Points on a hilly landscape, in no order, each with its height.
From any point a climber takes the steepest step (rise divided by distance) to one of its 2 nearest points. It stops when none of these is higher. Distance is the straight distance between rows; heights are no part of it.
q618: [210  74 103 140  60 130 111 142 159 108  86 111 114 210  74 120 185 184
 208 132 148 129 118 185 153 100 152 129 184 155  81 112 158 172 166 188
 168 127 116 190 104 173 124  95 108 161  90 123 140 175 112 135 120 165
 116 221 104 115 184 106 153]  h=3.05
q541: [110  91 117 164 100 102 116 156 161 134 121 125 149 124 154 189 126 178
  99 155 151 114 142 141 116 161 124 195 138 125 106 147 154 153  72 164
 171 168 114 186  87 181 146 131 138 125  94 147 138 156 162 156 144 158
  84 162 178 133 158 163 142]  h=1.99
q344: [148 181 167 120 167 144 142 139 114 120 102 127 131 145 124 138 141 118
 138 159  86 136 118  74 150 136 148 137 127 160  89 138  92 115 132 120
  93 121 104  55 189 105 101  93 118 134 178 145  78 126 123 104 139  69
 171 114 127 118 120  91 114]  h=1.01
q680: [121 127 126 161 158 107 131 114 124  93 104  92 132 127 146 187 177 157
 120 158  69 128 135 111 168 181 168 198 110 145  88 165 167 146  94 181
 110 164  98 119 133 147 150  85 135 150 120 134  94 161 130 153 137 167
  67 151 174 150 130 171  98]  h=3.35
q596: [125  96 124 132  76 115 124 184 176 154 111 172 160 134 147 155 100 158
 139 134 195 113 123 156 116 116 125 148 145 125 126 117 110 124  86 121
 216 127 136 209 104 193 137 162 133 126 113 147 168 144 144 108 154 146
 153 151 171 120 171 141 169]  h=4.28
q398: [ 86 110 129 180 110 104 126 157 163 135 124 130 154  97 176 207 124 192
  65 172 127 113 152 117 113 178 122 203 145 130  88 166 146 147  65 171
 153 187 102 156  83 193 139 129 134 129 111 162 122 150 170 153 157 149
  79 154 173 156 157 154 144]  h=1.77
q484: [189 118 103 117 137  93 150 107 109  92 106 106  89 197 106 108 175 100
 202 119 120 140 111 141 205 132 197  83 130 159 111 135 143 140 123 159
 112 126 111 134 176 125 122  88 129 134 133  93 119 176  91 110 149 163
 106 137 150 112 125 127  69]  h=6.55
q230: [141 159 158  99 136 170 132 141 122 138 126 127 130 127 120 111 129 120
 115 127 119 142 120  98 124 111 113 126 122 126 115 117 102 108 143 100
 109 112 139  91 159 114 110 129 123 125 153 145 119 108 130 121 128  83
 161 133 101 126 119  99 131]  h=2.20
q251: [213  99 100 112 105 152 121 118 110  91 109  74  91 213  80 108 194 160
 157 121 122 158 124 177 157 100 147 132 157 139  97 109 160 160 186 187
 104 132 134 148 113 112 128  85 103 146  98 101 124 162 109 143 110 131
  99 210  59 113 154 103 109]  h=3.57
q633: [188 152 142  75  89 186 120 151 114 134 149  78 137 141 101  96 156 132
 129 120 123 139 128 103 100  60 103 113 134 125  97  78 102 117 199  91
 104  90 171  95 132 106 108 119 132 115 114 142 140 129 127 139 106  68
 179 160  39 117 144  73 146]  h=3.55
q677: [180 116 115 135  83 115 131 168 173 125  86 146 154 195 104 134 174 153
 250 147 173 100 102 142 166  77 181 110 190 151  93 111 121 136 123 150
 209 104 100 189 159 208 121 104 138 144 130 128 150 177 105 109 155 161
 172 174 150 103 169 114 158]  h=2.70
q555: [ 95 177 173 115  89 184 124 173 140 145 108 148 158 100 140 144 108 150
  95 157 121 148 140  81 100 107  95 152 141 113  92 136 100  89 140 102
 121 125 111  68 119 128 114 153 122 112 166 178 112 117 124 117 148  62
 168 118 114 148 139 107 165]  h=4.30
q749: [138 164 159 130 159 155 128 141 104 108 103 101 136 147 121 161 165 143
 121 172  77 143 126  80 152 134 153 174 126 155  67 145 117 138 128 135
  96 135 101  72 171 113 108  84 121 142 156 159  74 137 133 122 140  89
 144 151 126 135 121 107 108]  h=1.39
q854: [140 122 111 138 155  68 142 132 164 125 113 190 133 138 125 130 114  94
 182 124 152 129 112 102 175 141 171  82 104 149 151 135  97 130  91 111
 170 132 114 162 155 152 132 134 137 138 155 116 154 141 106  81 149 154
 153  76 178 109 122 152 109]  h=4.96
q671: [155 156 140 109 143 122 154 146 149 130 115 173 137 146 134 130 124  93
 165 127 138 135 108  83 164 118 155  92 133 147 130 109  77 105 123 110
 155 113 111 123 169 154 110 134 127 123 171 127 131 124 121  88 151  87
 186 105 137 101 130 106 123]  h=1.20
q819: [137 169 148 120 166 122 157 125 146 135 118 192 119 106 129 105 100  85
 132 120 114 125 106  90 139 131 122  80 115 139 160 130  72 101 126 100
 123 120 106  92 164 110 119 153 125 121 177 123 125  89 121 100 141  98
 176  72 130 119 119 117 129]  h=0.70
q428: [ 74 117 137 160 188 139  95  92  99 133 143  93 126  82 134 124 108 146
  85 135  90 137 152 138  87 185  95 152 111  93 142 164 193 135 116 112
  49 142 137  98 124  61 143 107 103 136 122 102  91 105 140 171 114 122
  96 107 129 147  83 143 107]  h=5.04
q496: [143  87  95 111  85  99 133 140 137 141 139 157 131 138 119  76  92 108
 187  84 204 110 112 180 133  83 143  68 142 110 180  87 111 127 146 115
 198  89 161 206 119 154 120 153 146 133  91 109 195 132 111 102 101 170
 141 112 134 100 141 136 148]  h=5.28
q797: [128 133 135 111 140 156 122  98  94 143 187 114 116  88 122  65 100  66
 113  83 130 106 114 148  80 102  85  76 111 117 187 100 121 126 171  91
 108 105 170 108 139  82 114 153 137 114 122 120 129  72 125 140  85 119
 140  94  88 135  98 119 133]  h=3.18
q245: [103 139 117 182 193  85 131 103 130 105 101 108 133  99 158 187 144 158
 113 147  56 124 143 104 163 198 159 185 102 145 104 184 165 141  75 170
 101 169 100 111 141 129 149  91 128 142 134 128  97 146 127 148 142 168
  85 103 176 152 118 176  89]  h=2.78
q828: [ 87 102 120 167  92 105 123 164 175 150 128 156 153 103 175 183  91 178
  80 153 172 117 150 142  99 163 104 177 145 117 121 151 136 135  61 145
 186 159 113 190  80 190 140 162 133 113 108 153 151 143 168 138 159 145
 105 135 179 142 160 152 160]  h=2.19
q918: [114 131 132 123 164 128 130  93 102 135 171 133 104  94 124  82  98  72
 120  92 129 115 118 141 105 123  99  89 106 115 190 115 124 129 144  99
 100 113 153 112 138  89 124 147 130 123 125 107 138  73 121 136  91 136
 135  86 113 128  92 125 118]  h=3.47
q205: [194  95 110 142  66 121 120 156 169 120  80 132 134 201  83 127 182 175
 232 143 162 112 109 162 158  86 164 121 190 154  85 119 138 153 142 170
 196 114 108 191 135 199 124 102 128 152 106 127 148 183 110 126 142 171
 140 206 137 109 180 111 163]  h=2.86
q136: [135 122 121 112 163 140 124  90  87 106 138  77  83 164 102  90 149 111
 128 103 127 147 126 157 139 129 135 116 118 123 145 128 154 133 149 141
  78 115 152 122 131  79 130 101 127 131 108  95 135 140 118 142 102 146
  82 146 106 109 107 133  94]  h=5.25
q855: [ 86  91  83 144 163  54 113  67 115 114 128 114  98 130 123 115 116  97
 145  94 161 134 135 155 146 161 138 115 100 109 182 149 174 146 103 146
 113 120 138 160 117 117 149 129 134 126 120  85 157 147 114 129 106 174
  86  94 158 112 110 163  97]  h=3.89
q498: [138 118 111 146 138  83 136 151 170 125 102 177 151 137 140 157 128 124
 177 140 151 124 121 115 170 148 170 121 113 152 125 139 114 132  80 129
 188 143 113 173 149 174 138 129 134 138 157 134 144 153 117  90 153 160
 143 104 192 125 139 160 122]  h=4.26
q882: [ 58  98  90 150 183  60 116  45 103 120 144 116  97  97 119 110 102  89
 130  96 148 132 141 152 129 167 117 116  95  89 198 153 174 150 106 132
  94 118 143 131 112  94 151 139 129 126 118  73 143 116 124 153  97 165
  99  79 142 127  93 153 108]  h=4.18
q616: [171 118 103 137 139  91 142 114 123  89  99 113 109 181 118 132 187 111
 195 130 104 138 121 133 203 149 195 119 120 163 100 146 145 141 107 163
 127 136  98 136 170 143 137  89 134 140 137 110 109 177  94 112 145 172
 100 138 173 125 130 143  73]  h=5.61
q694: [ 95 133 156 157 207 123 112  99  98 134 129 124 120  83 127 113  96 123
  96 133  72 128 138 121  98 187 103 126 101 112 139 164 161 122 108 110
  40 147 120  85 147  45 131 105 103 127 147  92  76  88 120 149 119 124
 121  79 135 141  80 141  97]  h=5.72
q847: [ 90 114 111 116  42 170 105 159 158 172 161 117 161 110 153 143  82 176
  39 146 156 125 175 177  31  97  42 170 147 104 125  92 134 123 139 115
 164 123 162 137  19 138 131 178 130 101  62 176 147 112 176 147 123 120
 133 159  84 145 147 102 196]  h=0.98
q864: [119 148 168 148 153 165 113 143  95 102 103  92 144 122 123 177 162 171
  93 189  59 144 137  72 137 148 140 200 127 151  47 157 135 143 130 145
  78 161  90  64 147 111 115  78 109 147 144 167  57 137 135 132 141  95
 124 152 130 162 123 121 110]  h=1.79
q272: [ 64 110 123 144 160 139 100  83 100 136 162  89 126  75 130 109 108 134
  89 121 125 133 158 162  82 161  81 147 117  80 172 138 187 139 129 108
  77 122 162 112  98  72 145 124 118 135 103  99 118 105 157 170  98 131
  98 117 122 145  86 138 129]  h=4.63
q760: [ 72 119 112 160 210  71 117  60 105 125 142 130 102  91 122 111  96  90
 127 103 116 122 137 138 118 169 113 106  90  98 191 155 160 141 103 115
  76 131 134 111 126  75 146 130 125 125 133  79 125  93 119 153 104 159
 116  62 140 129  83 147 104]  h=4.49
q995: [126 154 147 111 136 155 137 144 139 138 119 144 138 124 135 138 123 135
 108 134 124 146 127 104 132 122 122 142 126 128 113 129 107 115 126 117
 133 124 129 115 144 133 115 136 121 126 157 149 125 117 134 117 141 101
 149 137 126 130 122 118 133]  h=1.90
q473: [ 92  89 100 128 152 140 107  66  84 101 139  48 103 145 107 107 157 151
  99 108 137 140 158 189 102 146 101 149 124 102 156 134 198 155 157 162
  76 114 165 125  73  66 161  96 108 141  82  89 133 155 151 164  85 138
  65 170  95 130 120 137 112]  h=6.47
q259: [119  97 122 156  89  96 128 179 188 143 100 172 164 124 157 176 108 159
 147 153 187 101 122 140 130 138 138 155 136 138 116 136 114 134  58 137
 219 152 113 208 116 203 145 149 132 131 131 154 157 160 144 105 165 163
 145 133 198 132 174 159 165]  h=3.94
q767: [102 136 145 152 216 101 121  76  95 125 135 121 100 104 117 106  98  97
 121 112  88 122 130 126 116 170 121 107  92 119 160 154 149 132 109 110
  45 135 131  86 148  51 133 109 115 129 143  89  98  90 114 146 109 147
 120  77 131 128  84 141  91]  h=5.05
q187: [159 143 151 100 123 177 125 116  91 149 180 105 124  89 117  57 107  73
 114  90 115 101 109 127  74  95  84  64 109 127 162  99 104 116 184  74
  98  99 164  90 159  75 107 155 136 109 136 134 116  75 123 130  94  89
 161  97  73 138 112 103 138]  h=2.87
q317: [136 145 132  88  81 170 126 127 120 170 180 135 147  83 131  78 105  78
 104  83 145 102 107 145  62  69  75  65 119 120 177  85  94 107 192  84
 161  92 172 120 125 114 106 185 139  97 130 152 143  84 127 126 111  93
 164 111  70 133 125 105 167]  h=5.27
q729: [180 123 119 103 147  94 152  95  98 103 128 117  74 189 101  90 143  77
 193 103 136 139 104 127 196 121 187  63 125 146 138 122 130 132 133 139
 100 120 124 127 178 104 123 104 127 128 133  82 139 152  94 109 135 154
 114 108 137  99 114 123  75]  h=5.49
q160: [ 47 106 106 132 106 131 109 102 124 167 188 139 150  42 157 103  80 125
  66 123 149 108 154 176  54 142  49 128 127  73 203 127 160 127 127 110
 132 118 162 128  70 102 133 170 129 113 103 118 133  79 176 158 115 133
 121  91 125 162  96 124 168]  h=4.86
q326: [ 64 112 143 164  91 151 103 168 150 142 137 120 151  95 160 196 111 211
  28 187 120 122 171 111  76 153  92 206 155 117  72 155 151 138  93 148
 110 182  94 116  53 165 139 134 126 131 110 183 110 137 172 154 153 124
  85 169 124 163 151 122 156]  h=1.30
q332: [117 160 153  99  93 170 135 135 134 159 154 165 145  72 142  87  97  84
 103  98 126 111 110 123  78  92  82  77 114 109 173 103  86  87 166  83
 146 101 139 100 130 117 115 189 136 100 157 159 132  80 122 116 126  84
 176  85  91 142 131 112 174]  h=6.30
q967: [152 126 135 123  95 145 126 176 139 118 109 125 157 167 120 187 178 160
 136 160 128 136 133 102 145  93 152 180 152 145  69 122 120 144 137 151
 162 144 111 131 120 178 121 111 128 139 132 155 112 147 132 135 145 103
 147 203 133 122 155 111 141]  h=6.92
q902: [131 132 121 140 199  56 138  81 123 119 127 161  90 140 111 121 114  74
 155 108 113 132 115 110 165 152 159  85  92 145 168 148 113 138 102 117
  96 139 120 118 159  99 132 126 133 128 141  87 137 116  98 109 127 161
 127  62 153 109  98 148  79]  h=7.33
q859: [120 110 109 114 156 102 133  70  87 109 154 103  72 141 108  77 116  68
 148  78 151 129 119 160 141 121 131  77 116 115 180 118 144 136 151 131
  97 108 150 136 133  94 130 129 131 122 106  77 156 121 108 129  84 157
  99 104 116 105 100 130  94]  h=4.54
q363: [ 77 139 137 152  92 132 129 172 169 155 120 177 148  96 176 181  89 176
  70 160 148 125 149 121 100 147 109 169 147 118 110 157 117 111  85 133
 167 157 106 144  86 176 130 177 129 112 145 165 137 127 155 124 167 119
 120 125 157 152 153 146 170]  h=2.49
q609: [112  79  81 119 135  78 130  57  86 104 146  93  75 145 112  70 112  71
 158  67 176 128 119 180 151 123 131  71 116 106 183 121 154 144 151 150
 114 103 147 162 117 102 129 125 125 126  97  59 172 141 107 112  81 175
 100 103 122 108 106 135  88]  h=4.23
q434: [104  85 102 136 143 138 103  84  99  93 126  52 108 162 114 136 173 175
  92 124 125 136 156 182 112 155 113 176 126 109 135 139 206 168 140 181
  77 132 143 128  71  83 167  85 108 147  85 109 122 172 150 173 100 144
  50 190 100 130 135 145 114]  h=5.87
q337: [157 135 125 153 129 108 142 146 134  95  93 128 143 163 137 176 193 137
 180 158  95 131 120 100 192 149 190 169 131 164  71 139 123 141 108 160
 156 144  82 133 162 178 138  91 142 141 145 139  91 164 116 119 141 146
 127 161 185 136 137 138 106]  h=2.04
q813: [ 77 123 114 121  85 132 122 128 144 171 170 152 150  73 166 114  80 128
  71 111 160 115 145 171  64 120  60 128 130  93 190 111 130 119 130 109
 166 113 162 151  73 136 127 187 131 107 102 137 149  88 166 135 125 128
 128 107 127 146 113 131 179]  h=5.24
q47: [ 61 104 126 158  73 164  98 165 154 151 153 116 156  99 164 178  93 210
  18 179 142 121 179 139  49 139  62 201 160 102  95 136 152 136  96 131
 117 161 108 129  26 155 146 151 124 117  82 183 129 128 178 159 141 125
  96 168 104 156 151 107 166]  h=1.16
q764: [132 161 157 133 200 116 139 112 115 133 116 152 109 114 116 116 110 107
 122 135  83 130 118  98 134 157 132 112 104 145 127 148 109 117 111 110
  74 135 114  76 174  70 120 113 114 132 168 118  95  99 121 120 134 120
 146  84 135 129  99 128 100]  h=1.58
q905: [ 63 179 177 130  90 181 116 181 137 155 117 169 161  73 141 143  87 159
  82 170 105 142 149  80  83 130  94 166 150 102  90 149 108  80 134  91
 106 150 100  64 115 113 124 155 127 104 163 168  99 100 115 124 148  62
 156  84 117 159 131 125 172]  h=3.69
q790: [111 152 143 170 163 132 130 135 115 103  96 109 140 106 148 196 161 176
 100 174  55 131 133  77 158 172 158 203 124 155  59 163 132 139 109 165
 100 166  84  89 147 138 126  84 123 149 148 158  68 141 142 134 143 132
 110 140 160 168 126 145 108]  h=2.30
q181: [ 49 174 160 140  70 174 117 194 153 157 118 175 162  83 156 174  84 180
  71 180 128 132 158  87  86 123 102 178 163 107  81 155 108  90 111 103
 130 158  99  82  82 155 129 170 136 115 154 185 115 116 133 129 166  82
 138 111 125 162 148 130 187]  h=3.16
q206: [125 114 123 126 142 146 105 111 107 104 124  77 118 161 114 147 174 164
 100 138 112 142 141 150 126 143 132 177 123 125 114 139 171 150 131 162
  94 140 130 130 102 103 146  97 120 144 104 128 123 152 136 163 118 143
  67 183 114 123 127 149 113]  h=5.06
q893: [ 96 146 138 105  70 163 126 150 151 168 146 155 154  89 159 117  88 134
  74 115 146 126 136 146  70 100  74 125 128 100 155 110 113  98 144  96
 161 111 152 126  86 142 122 189 130 105 126 163 146  93 144 121 135 105
 148 122 113 145 126 120 181]  h=5.84
q987: [138 116 111 140 170  53 137  98 139 116 124 176 104 142 110 115 110  74
 175 106 140 133 114 109 175 142 167  69  95 141 171 137 105 139 100 112
 132 138 117 148 158 125 132 135 142 131 140  96 154 131  95  92 132 168
 135  57 165 107 108 155  89]  h=5.93
q162: [140 127 137 125 137 151 117 133 111 106 120  93 129 158 111 161 178 161
 113 152 102 141 136 122 142 133 150 182 125 137  92 137 151 148 126 156
 108 145 121 121 126 123 134  98 127 147 122 141 111 148 133 150 133 133
  90 183 121 129 128 143 114]  h=4.61
q55: [171 105 112 100  88 115 147 150 151 142 137 169 144 133 125  84  94  90
 200  89 194 108  97 145 143  72 152  48 144 116 172  70  88 112 151  98
 203  88 154 193 143 168 118 155 142 129 110 115 190 125 109  98 124 143
 174 107 120  97 147 124 148]  h=5.73
q271: [181 149 143  88 128 160 146 110  95 139 173 111 105 116 116  66 111  62
 144  89 129 102  97 112 117  78 118  50 125 134 162  88  90 114 180  82
 115  89 161 100 175  96 110 149 143 113 131 118 138  89 122 129 102  94
 165 100  73 116 120 100 124]  h=3.00
q439: [ 89 165 151 125 120 141 142 152 161 152 117 198 143  87 157 138  91 136
  98 137 132 136 130 111 113 131 107 125 126 112 142 139  96  95 116 111
 153 132 112 116 117 140 124 178 121 113 172 149 134 101 132 110 153 105
 154  90 138 139 129 136 166]  h=0.28
q327: [112 154 129 169 210  91 134 100 120 109 101 116 122 110 142 170 139 142
 118 150  51 131 139 100 156 194 158 159 100 155 103 176 144 133  85 152
  84 158 100  92 159  96 144  85 120 137 146 122  87 135 122 139 144 161
 105  92 163 148 107 167  80]  h=2.34
q50: [138 145 133  98 107 141 152 132 145 151 148 179 139  93 145  92  95  77
 127  92 146 116 106 123 109  95 102  68 120 121 185  95  76  96 156  89
 169 102 139 134 137 146 117 186 135 110 147 140 155  89 120 104 129  98
 175  92 109 128 131 114 158]  h=8.08
q292: [144 117 117 111 166  88 142  76  94 105 141 119  66 164 105  84 123  65
 166  88 141 136 111 139 169 129 162  66 110 134 165 126 136 136 133 129
  88 122 135 127 160  94 128 119 129 125 123  79 147 133  97 119 110 161
 104  92 128 101 105 133  77]  h=4.74
q89: [160 130 124 106 153 148 129 102  90  96 126  75  89 186  95 106 176 125
 138 124 113 148 125 145 155 126 152 128 124 137 115 135 151 135 147 152
  78 125 134 114 144  89 128  88 125 137 118 106 121 152 116 141 118 137
  88 168 103 110 117 127  91]  h=4.62
q945: [117 161 141 158 219  94 136 100 113 124 105 138 115 108 126 142 118 125
 120 145  60 129 132 102 138 183 143 130  96 153 117 165 132 127  89 129
  69 147 104  77 167  70 132  96 111 130 158 110  87 113 116 125 141 144
 127  77 154 136  95 150  87]  h=1.93
q34: [152 176 178 116 174 143 135 128 108 131 107 139 120 117 111  99 116 102
 132 144  83 123 114  80 125 142 125 112 121 151 108 137  96 104 137  98
  65 120 112  44 191  70 107 107 113 129 182 126  79  99 123 110 125  70
 171  93 123 126 111  95 112]  h=1.22
q848: [ 72 113 119 136  52 169 110 169 163 159 153 129 160 102 167 160  79 192
  30 164 155 125 176 159  41 116  52 182 155  98 114 122 136 119 110 120
 150 138 130 138  24 154 136 180 131 106  80 180 146 115 175 146 140 121
 121 157 103 151 150 108 184]  h=1.06
q319: [103 155 155 106  89 178 122 154 142 156 133 146 150  94 148 126 102 145
  79 133 131 137 138 116  87 107  82 141 130 106 121 123 111  98 141 100
 132 120 137 101 105 129 122 167 124 115 144 164 132 101 139 120 138  91
 152 123 110 145 128 112 167]  h=5.12
q983: [220  77  98 132  77 137 114 123 137  97  92  90 102 214  75 122 196 177
 183 124 128 145 124 187 157 105 149 132 178 152  83 107 167 179 180 197
 138 134 120 176 104 146 125  84  93 159  92 111 122 166 108 142 111 147
  99 226  77 120 174 101 126]  h=3.25
q932: [160 142 124  83  74 176 117 132 112 170 186 102 144 102 113  80 123 102
 106  84 142 107 113 144  61  55  79  70 122 122 150  73  98 117 214  85
 152  91 192 122 115 105 104 166 138 100 108 148 149  99 134 135  97  86
 161 135  37 123 132  98 164]  h=4.68
q19: [199 126 118  99 128 159 133 114  92  90 116  67  89 205  85  99 190 138
 151 126 113 153 123 150 157  99 155 125 142 136  99 117 147 140 170 164
  90 123 133 117 140  96 122  86 117 139 111 101 122 158 113 143 118 122
 102 188  72 108 132 106 101]  h=4.04
q173: [138 123 111 136 168 100 131 103 116  99 114 104 104 162 122 143 169 117
 150 129  97 143 130 132 176 163 170 143 107 153 117 156 156 136 107 162
 107 136 115 128 152 119 140  96 134 133 130 113 114 161 106 133 136 163
  83 134 156 122 118 160  79]  h=4.66
q242: [137 100 122 114  63 126 126 176 167 159 127 165 160 136 136 127  93 142
 142 112 191 118 124 168 108  95 116 126 148 116 144  94 102 113 126 103
 216 107 164 203  99 182 126 169 139 124  93 138 181 129 138 106 141 133
 162 152 139 110 165 125 172]  h=4.64
q56: [185 146 127  71  70 182 114 140 115 157 178  80 140 126 101  87 142 121
 126  97 132 124 120 129  76  46  90  83 129 128 122  62  99 122 229  92
 126  83 194 117 117  98 106 139 137 100  98 141 152 119 130 144  95  78
 171 146  19 116 146  83 160]  h=4.13
q877: [141 136 131 172 129 105 146 152 139  91  86 126 149 134 156 202 183 154
 157 164  81 127 121  84 190 162 184 200 128 160  61 146 124 145 100 169
 156 171  75 127 145 194 144  89 138 146 142 144  79 159 131 127 138 152
 114 157 201 153 144 146 114]  h=2.37
q946: [103 167 158 123 138 143 144 137 148 144 124 195 132  80 140 108  91 107
 105 122 115 129 116 107 108 128 101  98 118 113 160 131  87  92 131  97
 129 126 110  97 135 111 124 172 125 113 176 142 125  82 122 111 139 101
 167  68 129 136 122 127 157]  h=0.46
q598: [147 114 117 101  99 119 150 140 149 148 151 186 144  98 142  89  84  70
 156  83 179 108 102 140 121  87 120  50 124 121 196  80  76 109 154  86
 201 101 148 175 136 165 117 181 137 121 121 127 178 103 111  94 125 117
 175  90 118 115 133 124 149]  h=6.51
q554: [ 87 118 143 169 112 132 117 159 142 130 124 112 152 101 157 208 140 206
  54 183  99 119 153 101 111 157 124 212 144 133  61 160 150 151  92 168
 119 189  96 122  78 176 133 111 128 141 116 176 100 145 170 152 153 135
  79 173 143 167 150 140 140]  h=1.51
q447: [189 159 166  79 113 184 123 142 101 123 144  74 128 140 103  87 152 118
 129 126 113 134 120  81 110  81 102 107 130 132  95  93 100 116 181  83
  76  91 158  69 163  95 102 108 128 122 134 137 117 121 125 133 106  54
 177 141  59 117 129  71 130]  h=3.06
q399: [170 115 116 118 100 119 135 168 153 129 105 156 150 175 114 129 151 134
 210 134 170 120 112 132 167  96 177 113 163 138 109 109 114 124 118 131
 193 111 119 184 157 184 122 115 139 135 136 123 149 161 110 106 151 142
 160 157 148 101 151 123 137]  h=2.52
q4: [159 133 133 118 112 149 120 149 120 102 114 103 138 176 102 169 195 161
 132 157 106 144 132 115 151 107 160 183 140 143  73 125 137 149 138 158
 129 143 111 120 128 145 128  98 132 145 125 145 105 153 127 147 133 116
 115 202 115 123 141 121 125]  h=5.50
q515: [123  84  84 124 133  91 121  92 105 113 129 102  93 155 114  96 132 109
 154  91 170 139 125 177 151 130 137 106 123 117 165 131 164 140 131 155
 123 110 145 172 113 117 134 118 126 132 102  84 157 156 111 122 104 170
  81 132 138 102 120 146  99]  h=3.92
q213: [167 144 126 136 136 111 146 155 137 104  99 139 145 175 135 161 178 116
 201 155 114 134 114  96 193 129 194 133 140 168  84 126 106 130 111 142
 166 130  87 134 179 173 121  95 140 135 157 131 103 160 110 101 148 121
 158 144 170 114 134 119 106]  h=1.74
q300: [160 117 117 107 112 122 136 152 140 134 121 155 136 158 117 115 131 121
 177 117 167 132 115 134 158 107 159 107 141 129 131 104 112 118 127 119
 176 111 138 176 148 156 125 130 139 132 128 120 159 141 115 110 135 135
 144 141 139  99 137 129 126]  h=2.31
q277: [121 140 134 175 149 108 142 137 132  93  93 112 144 113 159 203 172 168
 119 167  60 128 130  81 177 176 169 211 121 154  61 160 137 143  96 178
 127 177  81 111 136 173 141  87 135 151 137 145  79 153 142 141 139 158
  95 146 186 161 138 156 107]  h=2.79
q45: [147 136 126 103 147 132 142 109 110 132 159 133 101 127 116  84 110  77
 142  89 141 131 109 128 137 105 127  82 118 124 168  99 110 120 149 101
 120 106 152 131 155 110 122 143 138 121 122 108 152  98 117 127 101 130
 130 106 108 111 108 121 113]  h=3.93
q73: [124 108 108 155 170  93 126  83 113  86 101  72 111 152 134 159 180 134
 133 131  81 135 134 140 170 179 161 166 100 141 114 174 187 149 106 187
  94 147 112 123 132 124 154  79 129 142 115 110 103 171 113 152 132 176
  52 145 165 136 128 169  76]  h=3.98
q22: [ 66 154 153 139  67 159 130 192 164 154 113 173 160 102 163 192  90 178
  73 171 149 125 154 101  98 120 109 176 161 122  84 152 105 101 101 125
 162 159 100 116  70 185 127 177 131 112 146 183 130 131 148 126 172  95
 135 141 140 155 164 127 186]  h=2.80
q776: [177 147 139  90 144 135 156 114 110 130 153 134  99 139 113  83 116  70
 158  98 135 120  99 103 149  98 144  64 130 131 158  95  93 113 155  95
 117  99 144 112 177 113 116 134 137 121 135 107 145 101 117 120 113 106
 158 102 100 103 117 101 111]  h=3.48
q80: [ 56 100 117 135 127 153  95  89  99 154 184  95 146  50 137  94  96 123
  73 120 130 118 162 173  51 154  54 135 118  74 183 124 183 133 148  99
  92 126 173 111  81  70 137 142 118 123  98 105 114  83 169 168  95 122
 114 106 114 161  80 126 148]  h=4.56
q687: [167 168 165  91 135 169 141 132 113 136 133 114 122 127 115  89 130 101
 132 118 114 129 108  81 125 104 114  99 129 133 117 108  90 102 156  89
  92  96 141  73 178 103 101 125 129 123 157 134 113 105 128 115 120  64
 176 116  88 118 125  82 127]  h=2.55
q663: [145 133 128 105 129 143 134 141 130 137 133 136 128 145 124 124 130 126
 131 116 144 144 124 125 141 115 135 134 129 125 130 113 115 123 132 117
 146 118 142 143 142 137 125 136 133 127 131 129 145 123 128 122 129 120
 134 147 123 112 123 125 123]  h=2.05
q35: [153 149 134 119 165  98 161 123 149 130 123 196 118 128 123 111 104  73
 159 114 131 127 101  89 164 128 151  64 115 146 165 120  73 112 122  97
 144 124 111 119 170 131 121 146 131 128 164 109 140 108 115  90 142 108
 176  73 143 106 116 116 109]  h=0.93
q76: [152 147 131 118 138 125 147 157 144 125 108 154 143 159 132 151 146 114
 172 142 133 138 115  96 175 122 169 125 136 153 107 124  96 118 114 127
 166 124 108 140 167 165 115 117 132 129 165 135 122 144 120  95 152 102
 169 133 150 107 133 118 119]  h=1.46
q306: [ 91 103 108 126 167 130 114  63  82 104 141  61  89 145 108  93 141 118
 115  98 136 142 144 174 121 144 112 125 113 106 161 140 183 142 145 148
  73 109 161 122 105  73 144 101 117 137  98  82 134 144 133 155  90 147
  72 146 107 119 105 137 102]  h=5.90
q69: [116 104 110 158 127  74 127 151 176 134 109 171 149 115 159 168 104 145
 140 141 165 119 134 131 141 161 143 142 115 139 140 151 132 137  65 138
 187 151 119 191 120 176 146 143 134 133 139 136 153 146 133 106 151 165
 121 105 199 130 144 175 137]  h=3.73
q644: [131  87  99 116  67 106 123 155 148 158 146 155 146 129 127  90  86 124
 158  93 201 115 120 194 107  90 115 102 144 111 176  85 111 123 143 111
 214  94 174 211  95 161 121 160 147 128  71 124 189 123 135 107 107 154
 143 131 132 104 150 138 170]  h=4.98

Where does a climber stop that starts at each point below?
q644 | q50
q848 | q893
q828 | q893
q847 | q893
q995 | q50
q69 | q902
q56 | q50
q515 | q484
q983 | q473
q946 | q277
q344 | q277
q855 | q694

Call two points neighbours if one is among the 2 nearest of the other. Go from one point of each pair to the other, from neighbour to neighbour, staying as high as possible. Name the lowest point that can't be avoided.
q694, q893 | q80
q967, q902 | q995
q50, q484 | q69
q484, q893 | q855
q902, q484 | q292
q473, q967 | q162
